A landscape with many valleys, sampled at points; each row gives a point and its height.
From any point a ball takes the steepest step (drop divided by distance) to one of its 2 nearest points. It stops when none of these is lower. Distance is the straight distance between rows; heights are no part of it.
Lef: [159 142 125 127 156 153 160  86 118 174  91 135 180 146  98 156 123 116
 103 181 129 159  93 167 142 104 174 158 158  64 139 101  91 121 176 103
 151  77  85 160  94 102 161 141 123 171]  (h 609)
tal: [112 142 128 125 145 119 167  92 158 156 146 163 146 128  78  97 138 144
 117 143 105  92 152  74 162 192 100 191 132 156 104 173 111 129 135 130
 125 105 134  98 127 110 216 152 133 130]  (h 442)
rosav: [138 124 167 139 153 154  75 137 113  74 141  81 128 130 142 122 112 165
 130  86 165 117 116 176 108 130 157 107 104 181 144 131 166 125 164 111
 145 102 185 124  78 138 117 123 114  79]  (h 327)
vasig: [ 99  74 179 135 161 156 144  93 141 115 157 132 111 135 116 130 128 148
  68 145  71 114 116 105 145 182  99 148 123 132 116 163  80 168 183 130
 146  78 127  70 126  87 175 104 118 134]  (h 602)
nik: [ 98 132 112 121 103 116 132 145 158 167 145 108 143 145 136  91  99 117
 151  94 149 170  94  60 174  78  88 109 113  89 100 147 170  86  97 140
 103 173 109 195 154 154  77 107 149 138]  (h 638)
vusa: [137  91 154 130  95 132 153 141 108  92 142 138 103 164 147  92 154 144
  75 144  93 169 105 165 155  68 105 151 133 108 160  79  70 202 129 107
 127 142 157 134 111 113 123 159 135 116]  (h 345)
Zuzu: [135 127 154 136 122  74 129 132 137  85 141 111 120 103  85 137 114 121
 147  71 159 109 152 158  70 141 151 162  93 169 139 162 113 122 125 117
 110 131 165  93 163 158 156 151 181 104]  (h 384)
misiv: [145 151 154 139 131 128 119 122 129  93 125 145 111  97 111 153 135  97
 112 119 118 110 171 174  67 155 138 186 105 152 141 136 100 135 108 150
 138 128 160 100 138 126 162 163 160 125]  (h 409)
viv: [125 181  91 142 145 109 148  74 165 155 123 120 167 154  53 111 120 119
 128 130 102 104 146 127 139 164 129 208 127 179 117 162  99 121 130 141
 128  79 133 136 115 130 199 182 182 109]  (h 467)
Naf: [130 121 144 137 116  75 131 154 125  93 125 128  98 109 155 138 130  80
 153 150 140 174 130 165 101  94 133 107 112 110 160 114 122 117 124 119
  97 179 139  80 161 159  82 153 126 113]  (h 483)
vover: [ 74 115 128 116 136 137 197  82 154  81 101 142 139 121 133 157 133 118
 102 121 149 155  63 175 181 119  76 128 152  44 105 129  85 142 130 126
 116 111  99 105 155  98  97 150 202 115]  (h 118)
sezuk: [145 110 147 145 108 107 171 140 106  92 131 170  87 162 177 124 129 144
 131 153  87 152 163 160 122 104 121 118 127 171 156 121  69 193 100 124
 106 155 172  50 128 133 121 166 106  96]  (h 427)
vak: [109 126 118 139 167 209 148 123 148 110  95 133 115 113 149 138 119  94
  74 143 125 118  97 200 112 147 121 130 169 145 138 152 150 172 141 152
 164  97  91 126  88  91  57  97 163  63]  (h 277)
ved: [159 143 146 165 130 121 116  97 109 125 108 171 108  85 130 157  90  77
 137 146 136  75 202 187  66 159 147 158 135 155 168 147  89 120 114 189
 156 126 147  93 141 134 170 175 140 151]  (h 429)
zadek: [ 88 105 181 133 134 115 129 159 153 140 131 102 126 128 156 148 119  83
 125  95 137 122  69  68 134 131  91 108  79  67 139 135 177  78 114 182
 105 151 127 169 130 196  34  80 160 127]  (h 548)
Gatuk: [109  94 164 119 120 111 148 120 140 142 171 162 125 107  85  90 163 170
 113 153  75  96 177  41 135 194  91 152 141 144  97 168 137 147 124 121
 130 105 119  73 152 127 200 143 105 155]  (h 466)
vogus: [165 141 138 118 101  84 123 159 108 139 121 133 112 121 114 119 158 127
 158 130 113 148 166  83 130 122 139 114 142 122 131 113 161 110  67 122
 103 197 123 141 168 144 124 144 143 123]  (h 528)
Rov: [126 119  93  83 137  82 147 124 145 122 127 168 123  92 154 152 103 147
 160 152 135 121 138 104 159 169  89  90 107 139 139 143 143 120 117  80
 117 158 149  69 137 140 127 105  40 177]  (h 748)
vakog: [130 150  59 122  78 111 106 158 105 167 136  81 128 183  61 121 119 176
 164 119 110 161 144 112 177  92 137 130 162 163 118 121 142 122 132 124
 130 138 111 192 121 115 143 145 149 120]  (h 888)
Foz: [146 166  84 128 142 131 165  89 142 158 117 162  93 172 102 150 125 123
 127 128 114 143 124  96 180 141  83 144 131  97 130 117 120  92 160 163
 144 113 103 189 146 106 111 120 174  90]  (h 224)
Fas: [114 131 162 132 104 125  93 162 105 113 154  83 106 182 123 118 139 113
 108 107 157 167  75 186 132  74 125  94  97 144 160  88 110 144 167 100
 107 122 114 137  85 128  82 134 137 115]  (h 407)
Pegan: [183 110 160 117 100  82 139 133 108 142 136 159  65 180 110 153 155 104
 122 151  94 211 134 179 112 108 147 141 134  98 162  55 113 177 102 129
 102 174 119 142 157 183 150 135 147 110]  (h 486)
Teg: [148 140 105 152 147 210 112 126 122 126  91 134 138 116 187 133  99  70
  72 129 139 111  84 175 102 127 115 125 170 117 156 131 161 182 130 184
 174  99  96 168 109  85 101 128 192  63]  (h 314)
Mor: [171 149 132 154 121 177 107 119 108 102 111 151 100  93 193 128 130 105
 109 138 103 109 142 176  63 123 167 127 142 165 157 118 131 173 129 142
 153 130 155 127 103 112 144 125 124 108]  (h 522)
dun: [100 130 116 165 170 187  95 113 153 114 132 138  99  97 161 141  88  99
 119 150 117  85 136 182  89 179 151  94 157 138 128 194 134 138 149 143
 147 113  86  80 126 123 104  72 116 102]  (h 272)
Tani: [146 129  80 143 140 207 120 113 121 175  95 112 173  98 169 106 113 117
 101 149 158  95 104  99 150 106 153 134 143  87  99 114 141 132 172 146
 179  59  84 204 116  73 152 107 122 136]  (h 282)
fuma: [104 143 153 101 102 102 109 162 112 139 137  97 122 134  86 119 139 130
 120 128 153 168 107 133 119  75 140 116 125  78 115  91 126 105 119  95
 116 144  90 142 146 132 109 140 145 147]  (h 481)
sopem: [132 163  94 153 169 161 105  66 156 139 115 134 150 133 115 128 114 131
 140 125 110  79 137 152 139 209 119 131 133 199 126 178 128  94 159 163
 171  73 147 120  92 117 166 117 114  84]  (h 509)
bon: [177 107 144 127 130  57 148  82 133 105 108 148  87 164 117 171 108 128
 196 133 125 153 179 173 120 121 101 139 125 158 173 140  96 127 120 127
  97 172 161  83 142 160 125 169 144 111]  (h 660)
tud: [144 111 110 111 169 126 115 120 120 106 131 181  98  87 169 146  95 148
 155 127 140  76 165  93 118 191 113  92 110 161 134 156 132 117 119 123
 138 148 152  86 119 130 130  89  50 168]  (h 736)
Fomob: [144 113 116 101 152 153 123 123 117 141 110 132 146  98 136 144 142 161
 130 148 115 109 117 121 146 157 158 141 127 135 110 118 131 106 134  88
 150 117 134 108 103 111 151  89  39 157]  (h 288)
Tadaf: [150 132 126 127  96  88 161 122 110 123 121 147 101 137 150 149 146  92
 145 150  85 179 133 199  96  85 162 138 138 124 167  89 102 155  86 119
  91 182 136  92 156 148 123 136 143 123]  (h 460)
kegab: [133 110 146  91 107  78 152 107 129 142 120 137  96 181  80 154 161 115
 116 148  91 208 131 147 165 100 110 140 154  81 129  70  99 152 118 131
 100 152  94 132 165 162 151 178 159 130]  (h 515)
Bek: [ 74 135 118 145 134 158 136 144 144 144 134 159 157  88 163  67 123 109
 102 137 127 103 133  50 128 133 110 103 151  92  73 151 152 113 106 142
 118 163  82 153 160 116 128  95 143 160]  (h 582)
Vunu: [119 105 152 131 130  93 110 167 131 105 170 128 133 167 168 125 134 146
 152 157 132 164  63 109 162 117  85  87 118 117 168  95 127 116 127  88
 121 144 184  87  57 134  73 126   4 146]  (h 780)
fom: [ 91 152  81 136 123 111 177  86 178 130 123 154 133 137 123 136 124  84
 133 152 115 151 128 148 135 110 102 164 162  80 121 154  92 112 116 166
  92 150  66 149 162 130 106 160 230  89]  (h 110)
venol: [189 127  93 137 114 145  83 161  81 127 132  91  96 183  98 138 139 161
 144 118 111 180 128 154 153  92 144  99 118 153 138  80 141 140 175 135
 147 114 132 198 106 144 132 111 116 104]  (h 860)
tis: [ 38 116 132 143 139 174 123 106 174 156 170 114 138 121  99 125 128 132
 101 111 156  86 123 118  96 176 129 142 115 150  83 202 126 147 155 134
 133  86 105 122 147 104 140  89 166 116]  (h 299)
damu: [111  98 124 163 183 154 120 129 139  77 130 149  90 113 176 150  94 107
 135 177 131 116 120 164  88 150 144  73 163 125 143 175 136 170 154 129
 133 132 137  51 101 132  80  89  90 112]  (h 303)
nim: [155 155  79 131 144 152 122 107 113 176  71 113 160 138 114 134 124 117
 136 162  98 123 122 168 128 120 172 148 186 113 136 121 113 131 145 121
 135 118  69 153 110 120 145 147 131 129]  (h 629)
Zek: [184 109  88 109 124 114  85 154  85 127 108  77 146 146  91 155 143 220
 187 106 138 128 148  94 147 140 174 137 102 177 122 109 163  86 141  84
 142  97 158 144 112 132 150 111  78 145]  (h 503)
Tubam: [ 65 119 169 166 127 165  76 153 153 122 164  91 103  85 119 120 116 142
  95 110 122  81 142 114  77 168 147 121 111 165  88 198 161 120 149 134
 114 111  96 105 153 128 122  91 147 140]  (h 331)
Videm: [103 140 158 112  86 125 120 164  85 148 141  93 128 180  86 118 124 129
 119 115 178 183  85 161 159  57 142  98 102 101 123 100 103  95 164  88
 113 105  85 169 101 129  90 123 153 151]  (h 448)
rekik: [174 138  94 145 131 176 120 126 123 122  91 140 111 157 175 140 120 119
  88 104 128 146  84 156 115 102 104 136 152 104 135  80 152 157 148 190
 159 108 116 207 109  92  93 126 176  82]  (h 328)
kom: [134 173 106  76 130  88 107 161 148 172 129 129 106 136 126 172 125 115
 166 104 176 145 107 104 133 162 129 119  56 113 135 103 197  48 112 105
 112 144 137 150 130 185  85  83  70 184]  (h 698)
vumo: [113 133 116 105 156 145 177  74 137 155 106 157 166 109 112 142 125 133
 119 158 133 133  94 123 167 106 123 154 169  50 123 114  94 111 138 118
 141 109  79 136 143 100 149 139 146 160]  (h 589)
Kosim: [ 97 120 154 133 156 197 174  77 152 134 112 122 147 125  75 168 123 116
  65 122 137 109  88 177 135 158 119 166 138 107 113 138 106 138 150 124
 153  65 130  95 113  96 126 131 138 121]  (h 231)
nupos: [115 154  62 131 128 109 140 102 174 139 130 136  93 179  71 161 127 112
 117 121 113 175 123 140 155 131 111 142 133 115 109 143 119  70 148 175
 103 133  97 169 154 134 102 139 205  96]  (h 166)
vibo: [136 108 137  99 123  86 123 141 101 106 153 100 128 163  77 122 119 185
 186 133 106 131 150 159 162 107 144 131 130 212 148 134 113 145 125  84
  93 154 149  78 117 116 185 150  83 103]  (h 588)
nug: [158 152  78 144  98  89  97 105 112 126 115 122 128 143 109 144 120 122
 137  86  97 154 122 215 114 130 160 124 115 202 161 114 110 148 132 138
 109 139 157 144 137 174 159 105 169 106]  (h 637)
notav: [170 128 121 157 100 131 126 148  99 132 119 154 115  97 190 120 119 117
 128 126  94 105 179 143  80 104 161 128 131 185 142 124 118 179  90 150
 126 180 131 121 142 125 149 135 148 112]  (h 501)
tesal: [150 115 138 135 139 178  72 167  94 100 126  90 123 125 185  89 125 131
 162 133 122 147  98 115 120  86 169  80 131 111 158  72 146 132 143 103
 132 131 138 159  58 133  67 122  61 135]  (h 828)
sol: [ 47 116 138 134 130 182 154  72 177 154 136 115 143 129  75 159 116 112
  83 148 152  98 111 169 123 163 142 176 140 128  89 203  91 133 153 134
 136  59 102 106 150 111 144 124 173 115]  (h 268)
Tilo: [123  84 151 148 178 140 103 128 109  94 127 141  83  95 156 142 106 149
 135 142 147 125 135 159  91 139 173  84 139 144 152 156 143 180 173 114
 139 118 164  68  97 125 104 111  57 157]  (h 281)
Lav: [ 81 114 150 105 125 122 135 124 123 108 147 107 130 143 108 131 122 122
  97  65 167 155  79 145 128  83 110 143 120  84 106 115 124 140 112 145
 112 103 124 157 163  99 110 153 230 123]  (h 587)
Togor: [107 112 151 156 170 196 118 123 142 104 108 123 117  95 144 157 117  97
 100 114 135  76 117 179  78 190 117 109 138 147 131 159 160 124 151 152
 174  98 119 107 100 108  66  90 129  77]  (h 236)
bebi: [149 134 160 136 150 141 104 141 109  84 146  83 108 157 119 129 145 138
 115  93 146 149  86 159 107 112 127 111 101 153 167  89 149 145 147 117
 128  95 180 143  71 136  82 137 118  94]  (h 364)
fula: [ 63 114 182  95 147 160 147 121 161 131 146 127 146 104 123 121 143 152
  70 114 141  99  99  92 128 185 121 151 103 117  96 142 136 121 134  96
 134  87 143  88 133 145 139  90 113 170]  (h 554)
piriv: [ 65 123 134 141 107 104 135 162 161  93 142 102 125 129 138 126 134  81
 150 156 155 134 109 139 119 100  90  97 117 107 123 130 117 114 115 100
 100 171 117  92 158 168  61 143 142  90]  (h 505)
kago: [ 74 110 103 118 107 141 150 163 139 127 136 119 144 155 164  94 105 145
 143 127 137 144  83  79 185  58  96  82 149  81 104 127 134  87 106 127
 121 168 111 167 137 118  96  96 125 147]  (h 621)
gete: [121 158 110 150 135 112 171  82 158 141 129 178  98 162 107 123 135  96
 111 108 134 116 153  85 149 152  52 160 126  87 120 107 116  99 143 209
 146 117  97 185 159  94 134 149 213  97]  (h 273)
leva: [ 39  90 171 126 139 167 140 151 148 139 120  81 158 113 136 127 107 101
 100 121 167 118  58 156 128 111 120 104 113  90 106 154 152 118 113 104
 115 109 103 131 132 136  37  92 180 115]  (h 549)
Bis: [145 128 113 115 101  91 122 129 104 148 120 101 152 162  56 116 103 165
 166 135  82 118 162 157 123 140 148 161 154 205 121 151 118 147  99 107
  94 124 140 107 111 136 206 175 121 110]  (h 606)
Lita: [131 134 126 128 133 205 111 129 101 177 114  84 178 107 141  97 137 133
 110 126 142  84 123 100 131 130 181 145 125 133  81 106 143 130 176 126
 168  61 109 174 119  93 162  93  91 148]  (h 329)
tade: [167 140 145 154 112  88 150 126  91 108 119 196  77 108 186 141 107 123
 166 117 132 100 224 126 102  88 130  87 122 168 163 140  86 159  98 152
 117 156 144 101 144 135 137 133 142  98]  (h 478)
Godop: [ 94 165 131 161 105 105 147 113 134 108 160 147 130 121 127  79 128 104
 105 109 126  84 179 107 105 140  80 177 113 182 112 148 103 151 122 166
 113 138 118 133 145 118 191 166 184  93]  (h 291)
zuvo: [107 108  93 112 128 161 147 148 126 136 116 143 171 111 174  84 116 153
 145 137 122 113  88  53 152  89 125  95 189  57  93 128 143 120 111 107
 118 139  94 170 150  93 132  91 119 159]  (h 601)
bufuf: [154 124 144 133 169 154  74 119  76 109 112  88 155 124 129 133 135 178
 142 119 143 138 136 193 127 131 192  87 101 184 146 130 131 124 170  88
 149  97 187 111  60 127 123 136  65 121]  (h 285)
vazev: [108 143 113 126  78 100 142 121 132 132 151 117 143 147 100 127 135 117
  90  71 149 160 111 148 114  99 121 166 136 122 107 119 110 159 112 150
  97 141 129 173 168 126 145 166 224 133]  (h 603)
Ren: [150 168 105 174 168 154 113  82 139 154 108 104 154 120  91 133 104 116
 129 156  95  90 166 143 149 181 125 180 126 183 130 152 108 122 163 161
 170  82 148 121 103  98 209 165 134 112]  (h 489)
gogit: [149  83 150 110 131 105 147 120 111 149 105 172 141  65 114 158 142 129
 152 180 113  92 200  98 106 178 156 123 177 120 131 139 124 133 104 118
 145 152 135  56 156 124 153 154  70 184]  (h 398)
vul: [ 64 126 171 121 117 139 135 151 132 112 141  88 158 142 111 126 109 131
  94  71 180 131  57 191 147  75 129 120 103 119 118 147 114 147 129 100
 101  94 114 147 139 112  86 121 199 105]  (h 569)
kilon: [140 114 123  61 134 128 162  89 151 136 117 163 156 130 121 145 181 124
 103 154 125 198 119  98 165 128 113 124 168  21 119  98 142 101 126 129
 115 128  90 139 159 129 138 135 137 176]  (h 568)
gid: [138 129 120  83 111 105 123 173 139 178 131 105 114 178 134 144 123 114
 138 119 145 171  79  67 168 121 119 109  77  82 116  91 195  85 122 128
 122 137 100 183 127 191  91  57  84 166]  (h 676)
bulur: [166 131 143 138 130 158 114 145  98 116 106 122 113 127 134 128 122 111
 103 129 119 121 122 109 106 110 119 151 132 122 139  80 120 136 128 161
 131 129 144 190 120 102 123 139 154  99]  (h 275)
modu: [115 120 102 108 115 112 110 169 145 164 134 109 102 169 104 117 124 133
 151  90 134 156 117  42 153 113 105 103  89  95  84 111 200  81 103 162
 120 165 113 226 142 170  98  82 124 143]  (h 655)
piz: [138 135 170 145 115 121 135 134 125  94 152 138 121 130 131  98 140 131
  99 124  82  78 154  89 124 145 104 170 132 170 120 118  82 163 117 151
 123 149 149 107 137 106 223 164 133  84]  (h 247)
Gika: [152 131 155 155 192 160 110 145 148  95 107 136 122 116 152 149 153 114
  97 164 133 156 110 162  78 140 182 133 167  60 174 111 142 124 124  91
 148 110 140 110  93 110  76 114 100 152]  (h 562)
zute: [110 136 108 147  91  89 142 135 142 130 141 133 107 146 135 118 109 113
 186 129 121 126 160 156 116  94 121 123 121 184 131 150 115 133  95 133
  74 183 121 113 155 147 122 160 177  84]  (h 635)
nuz: [173 115 115 116  98 142  99 126 106 140 116  89 163 121  84 104 151 168
 134 132 104  94 157  80 125 142 155 171 127 172 112 111 144 147 133 119
 143 105 128 161 114  95 202 161  97 123]  (h 443)
bekik: [141 126 106  93  91 135 147 124 135 194 134 126 195  81 105  83 169 118
 130 158 164 112 154  55 144 136 147 155 165  78  90 118 157 128 117 144
 144 138  89 164 144 101 179 163 122 164]  (h 380)
vago: [ 76  99 151  88 114 131 143 144 133 128 131 138 162  88 137 100 176 139
  89 126 133 127 117  73 153 159  86 120 106 101 100 120 133 113 109 101
 134 140 159  82 148 150 129 111  97 163]  (h 533)
gom: [185 156 106 127 122 141  82 129  81 147  99  86 154 104 101 139 146 152
 162 117 125 112 172 129 111 148 184 135 140 181 122 120 155 115 134 119
 162 102 144 144 128 117 167 133 110 141]  (h 472)
vugaz: [160 169  91 167 153 121 108 112 133 146 109 158 122  80 148 133 104 125
 163 113 132  63 189 110 102 168 128  88 150 141 133 198 134  77 119 152
 147 133  96 138 141 128 123 105 104 148]  (h 550)
gapof: [150  87 141 145 105  95 165 165 125 101 145 141  95 175 164 108 164 152
 108 165  75 208 132 152 158  73 104 113 149 120 154  94  79 178 118  98
 123 168 181  86 116 137  96 183  88 123]  (h 390)
Detad: [129 150 139 164 145 126  96 134 140  79 128  85 135 110 100 133 111 141
 146  75 151 105 132 164  91 149 149 124 101 190 139 161 141 112 135 110
 114 107 180 111 118 147 148 115 162  71]  (h 360)
Borud: [101 138 169  99 114  79 120 165 159 125 148 110 126 101 180 138 125 109
 145  97 148 113  79  72 129 150  71 108  44  92 147 129 152  71  81 140
 118 163 153 125 129 211  56  88 100 169]  (h 573)
seku: [107 139 132 109 114 100 133 149 136 149 123 120 125 106 112 118 163 133
 146 123 140 145 134  76 133 138 130 112 122 108 117 121 146  74  97 104
 104 161 120 118 157 155 103 119 110 152]  (h 508)
lesip: [ 87 135 158 141 131 179  92 138 115 151 143  73 138  95 119  68 114 136
 100 115 140 103 132 103  98 120 160 113 118 160  71 145 156 147 155 118
 127 103 100 148 133 112 135  97 110 127]  (h 368)
fulat: [152 124 147 176 114  77 175  92 124  84 113 204  81 126 187 150 126 121
 145 147  98 110 208 170 109 131  96 131 115 181 150 162  49 186  93 159
 136 146 146  57 134 152 135 157 143  94]  (h 454)
Bug: [126 185  99  59 151 118 141 129 160 148 129 138 128 120 165 167 116 130
 135  93 154 102 130 104 119 186 109 134  62 140 128 137 161  66  95 100
 114 143 144 124 124 180 103  75  79 188]  (h 713)
zule: [163 151  91 111 108 119  96 162  96 121 149  67 135 202  67 129 142 183
 141  84 110 181 127 153 167  83 149 142 123 179 133  92 119 134 148 117
 142 115 131 180 117 132 196 150 155 109]  (h 875)
niva: [183 132 108 148 117 188  95 152 113 131 110 115 144 119 159 106 134 115
 115 142 131 119 110  76  98  88 140 140 145  84 116  74 142 136 133 149
 157 107  97 222 111 108 142 125 128 128]  (h 217)
Vela: [154 157 146 139 158 131 103 151 105 115 107 104 138 124 111 153 137 120
 113 162 147 162  90 191  96 109 194 105 143  80 168  98 119 112 166  67
 129 108  95 127  91 140  68 109 119 148]  (h 581)
Lamif: [157 140 151 161 169 189 100 132 124  97 110 127 107  77 164 116 130 109
 105 168 109 112 124 145  80 149 163 147 147 114 141 112 129 140 142 139
 164  97 136 111  83  96 103 134  81 126]  (h 543)
fuzu: [145 107  95  90 136  85 161 144 149 118 138 158 126 144 158 158 124 151
 156 137 127 173  94 116 189 139  82 108  85 109 150  88 127 115 114  79
 125 164 173  68 102 140  90 124  25 178]  (h 763)
kuza: [100 101 150 108 121 166 114 181 104 132 140 100 154 136 183  85 136 148
 154 143 125 129  92  90 154  78 141  88 119 110 122  91 128 115 128  86
 118 125 122 145  78 125  86  87  39 165]  (h 813)
vuka: [166  89 148 115 112  77 121 164 105 100 157 124  85 152 134 133 133 154
 184 118 119 155 159 118 165  85 118 110 115 167 151 103 125 124 109 108
 116 168 192  88 131 127 151 151  78 109]  (h 563)
Kufur: [165 140 110 120 104  53 124 113 117 142 107 112 133 165  61 149 114 136
 171 108  94 139 159 186 118 131 166 174 126 197 148 140 106 125 105 120
  81 122 165 115 142 172 186 160 173 115]  (h 620)
laf: [118  84 121 106 137 112 149 159 118 130 121 153 161  85 173 143 152 144
 116 185  95 116 120  94 111 150 153  90 166  57 108  95 148 118 102  77
 142 144 127  81 130 150 124  80  37 193]  (h 341)
tum: [121 111 166 125  99 139 143 136 106  84 132 124 120 145 128  85 152 139
  81 125  87 131 135 133 137  92 108 160 131 159 124  92  70 169 105 111
 114 154 174 115 146 110 178 151 141  95]  (h 296)
Sebe: [ 98 117 135 116 119 118 109 182 141 138 157 105 144 150 186  93 111 122
 168 136 131 134  68  75 179  96  84  81 113 135 133 116 132 101 120 112
 124 159 168 120  89 139  83  84  31 144]  (h 796)
vas: [103 113 117  74 117 105 162  99 145 134 129 144 100 175  85 148 155 144
 117 126 145 197 108 116 196  97  81 115 141  46 118 100 125 116 141 148
 115 138  94 163 167 129 135 150 156 144]  (h 544)
Kidu: [130 118 119 106  97 145 130 118 134 176 137 128 172 105  84  90 177 152
 127 141 143  74 160  43 141 175 141 175 136 145  79 144 164 135 117 117
 139 126 110 149 121  89 184 143 102 174]  (h 410)
zapa: [ 64 142  84 125 134 124 186  72 193 113 124 159 158 119 137 146 130 114
 126 124 156 152 103 120 166 114  93 128 167  57  96 190  98 120 115 157
 103 122  89 119 174 102 107 150 206 116]  (h 63)
Lud: [104 162 115 169 161 149 126 121 144 146 144 163 123  78 129  93 118 106
 122 136 117  64 157  78 110 178 112 102 143 119 110 176 140 108 130 151
 142 144  84 130 142 121 133 104 123 131]  (h 565)
Naz: [136 177  89 132 123  96 154  86 151 171 157 184 144 129 112 104 114  92
 135 112 182 117 140  93 173 125  99 188 113  83 113 141 132 130 147 219
 138  97 108 173 148  92 160 191 213 128]  (h 316)
natib: [173 148 126 138  86  97 127 150 103 147 118 141 123 111 162 122 131  98
 139 158 112 136 188 104  75  78 161 123 159 127 127 100 161 140  56 142
 103 184  96 124 177 136 155 146 151 121]  (h 523)
liga: [121 173 119 170 116 104 124 140 151 117 177 139 165 142  94  71 137 123
 102  67 149  96 181  68 101 139 108 178 103 166  98 162 133 131 107 160
 122 138 130 178 133 108 166 158 217  92]  (h 322)
zuku: [148 114 139 105  84  27 148 124 124 135 127 148  98 146 115 156 111 131
 214 128 143 133 187 151 127 100 117 118 112 181 154 145 107 140  86 121
  76 185 143  65 172 161 134 173 141 103]  (h 648)
dif: [138  89 162 126 156 122 140 138 112 118 121 154 144  75 141 134 160 130
 116 194  95 134 156 128  99 138 189 110 161  80 131 103 116 137 106  81
 132 138 137  59 119 126 126 145  55 174]  (h 372)
Rizol: [185 126 119 141 131 173  77 167  98 124 113  88 111 172 143 130 151 153
 149 135 138 174  97 126 124 100 149  83 132  97 144  77 165 126 165 124
 143  94 126 211  74 149  60  98 105 126]  (h 843)
rolu: [124 159 114 104 155 114 123 109 141 133 120 167 137  89 179 147  77 147
 146  81 163  60 166  94 103 184  97 107  90 153 138 172 149 102 109 126
 141 133 140 109 137 151 133  65  76 214]  (h 726)
nog: [162  98 140 143 142 117 124 110 103 120 106 191 121  77 132 156  82 113
 146 156 141  63 219 148  89 156 158 118 171 145 146 189 104 161 129 149
 148 123 130  70 156 122 158 133  98 174]  (h 419)
Gofe: [175  90 142 123 153 126  94 118  82 110 116 129 124 107 132 144 116 177
 165 136 136 115 152 139 115 123 185 118 114 144 145 108 140 136 151  74
 135 127 172 105  95 120 123 133  47 157]  (h 234)
vafa: [ 98 148  98 133  90 125 122 131 122 133 120 104 131 144  92 100 125 126
 122 125 113 146 122 156 122 112 143 156 133 167 117 143 112 141 127 147
  82 161 110 160 151 120 141 149 195 110]  (h 618)
kogeg: [ 94 105 154 113 152 160 177  93 158  83 108 135 114 156 112 176 146 124
  82 106 150 142  63 172 152 134  68 155 118 103 140 129 105 127 141 122
 144 104 134 103 121  98  77 148 168 103]  (h 177)
Siv: [149 158  83 106  94 115 148  96 142 183 159 161 173  94 119  77 145  93
 137 149 173 112 145  49 158 114 123 177 150  62 106 133 161 150 115 188
 134 130  94 178 162 100 161 190 172 167]  (h 351)
puf: [169  94 137  98 106 100  96 166 105 125 130 114 117 164 118 117 137 184
 181 114 128 135 127  87 161  98 125 107 108 159 136  89 156  91 115  86
 145 138 174 140  94 110 145 119  58 131]  (h 535)
ziz: [ 78  69 172 124 148 158 158 111 159 146 156 162 126 126 154 145 150 147
  42 145  84 126  81 105 138 195  73 120 107  91 101 146 108 143 164 113
 149  76 147  58 142 129 127  77  89 165]  (h 578)
sotu: [167 141 100 142  98 105  69 127  78 104 144  82 126 134 150 118 124 141
 144  85 110 153 131 226 105 114 175  96  98 225 179 122 132 162 157 121
 125 141 174 131 114 160 162 117 145  96]  (h 653)
dageb: [152 178  80 170 166 149  94  99 115 145 122 130 127  94 151 149 101 120
 142 104 127  75 160 136 126 190 129  84 113 175 120 173 151 100 155 181
 176 102 124 155 103 122 120  92 132 104]  (h 531)
kudov: [ 74 117 180 126 134 111 132 146 161 117 143  88 144 129 134 132 135  82
 125 115 160 140  50 110 126  96 102 104 100  74 133 121 163  89 119 129
 112 149 124 120 144 170  46 115 142 112]  (h 527)

Call two points neighbours if one is among the 2 nearest of the other. Go from one point of each pair to the other, from neighbour to neighbour, staying as low as possible. Name the highest point that can't be avoided.
zapa, Togor -> lesip
Gofe, piz -> vogus
Gofe, niva -> rekik
zapa, tal -> Gatuk
Togor, Gofe -> damu

Two balls start at each pair of points below. Name the first point that both come to, or write -.
tud, vuka -> -
Lud, bekik -> -
nim, nuz -> -
Lef, vafa -> Tadaf

For each start below, name the point where the ball stops.
bon -> Tadaf
zuku -> Tadaf
Bis -> zapa
zule -> tal
Bek -> tal
Tubam -> zapa
Kidu -> zapa
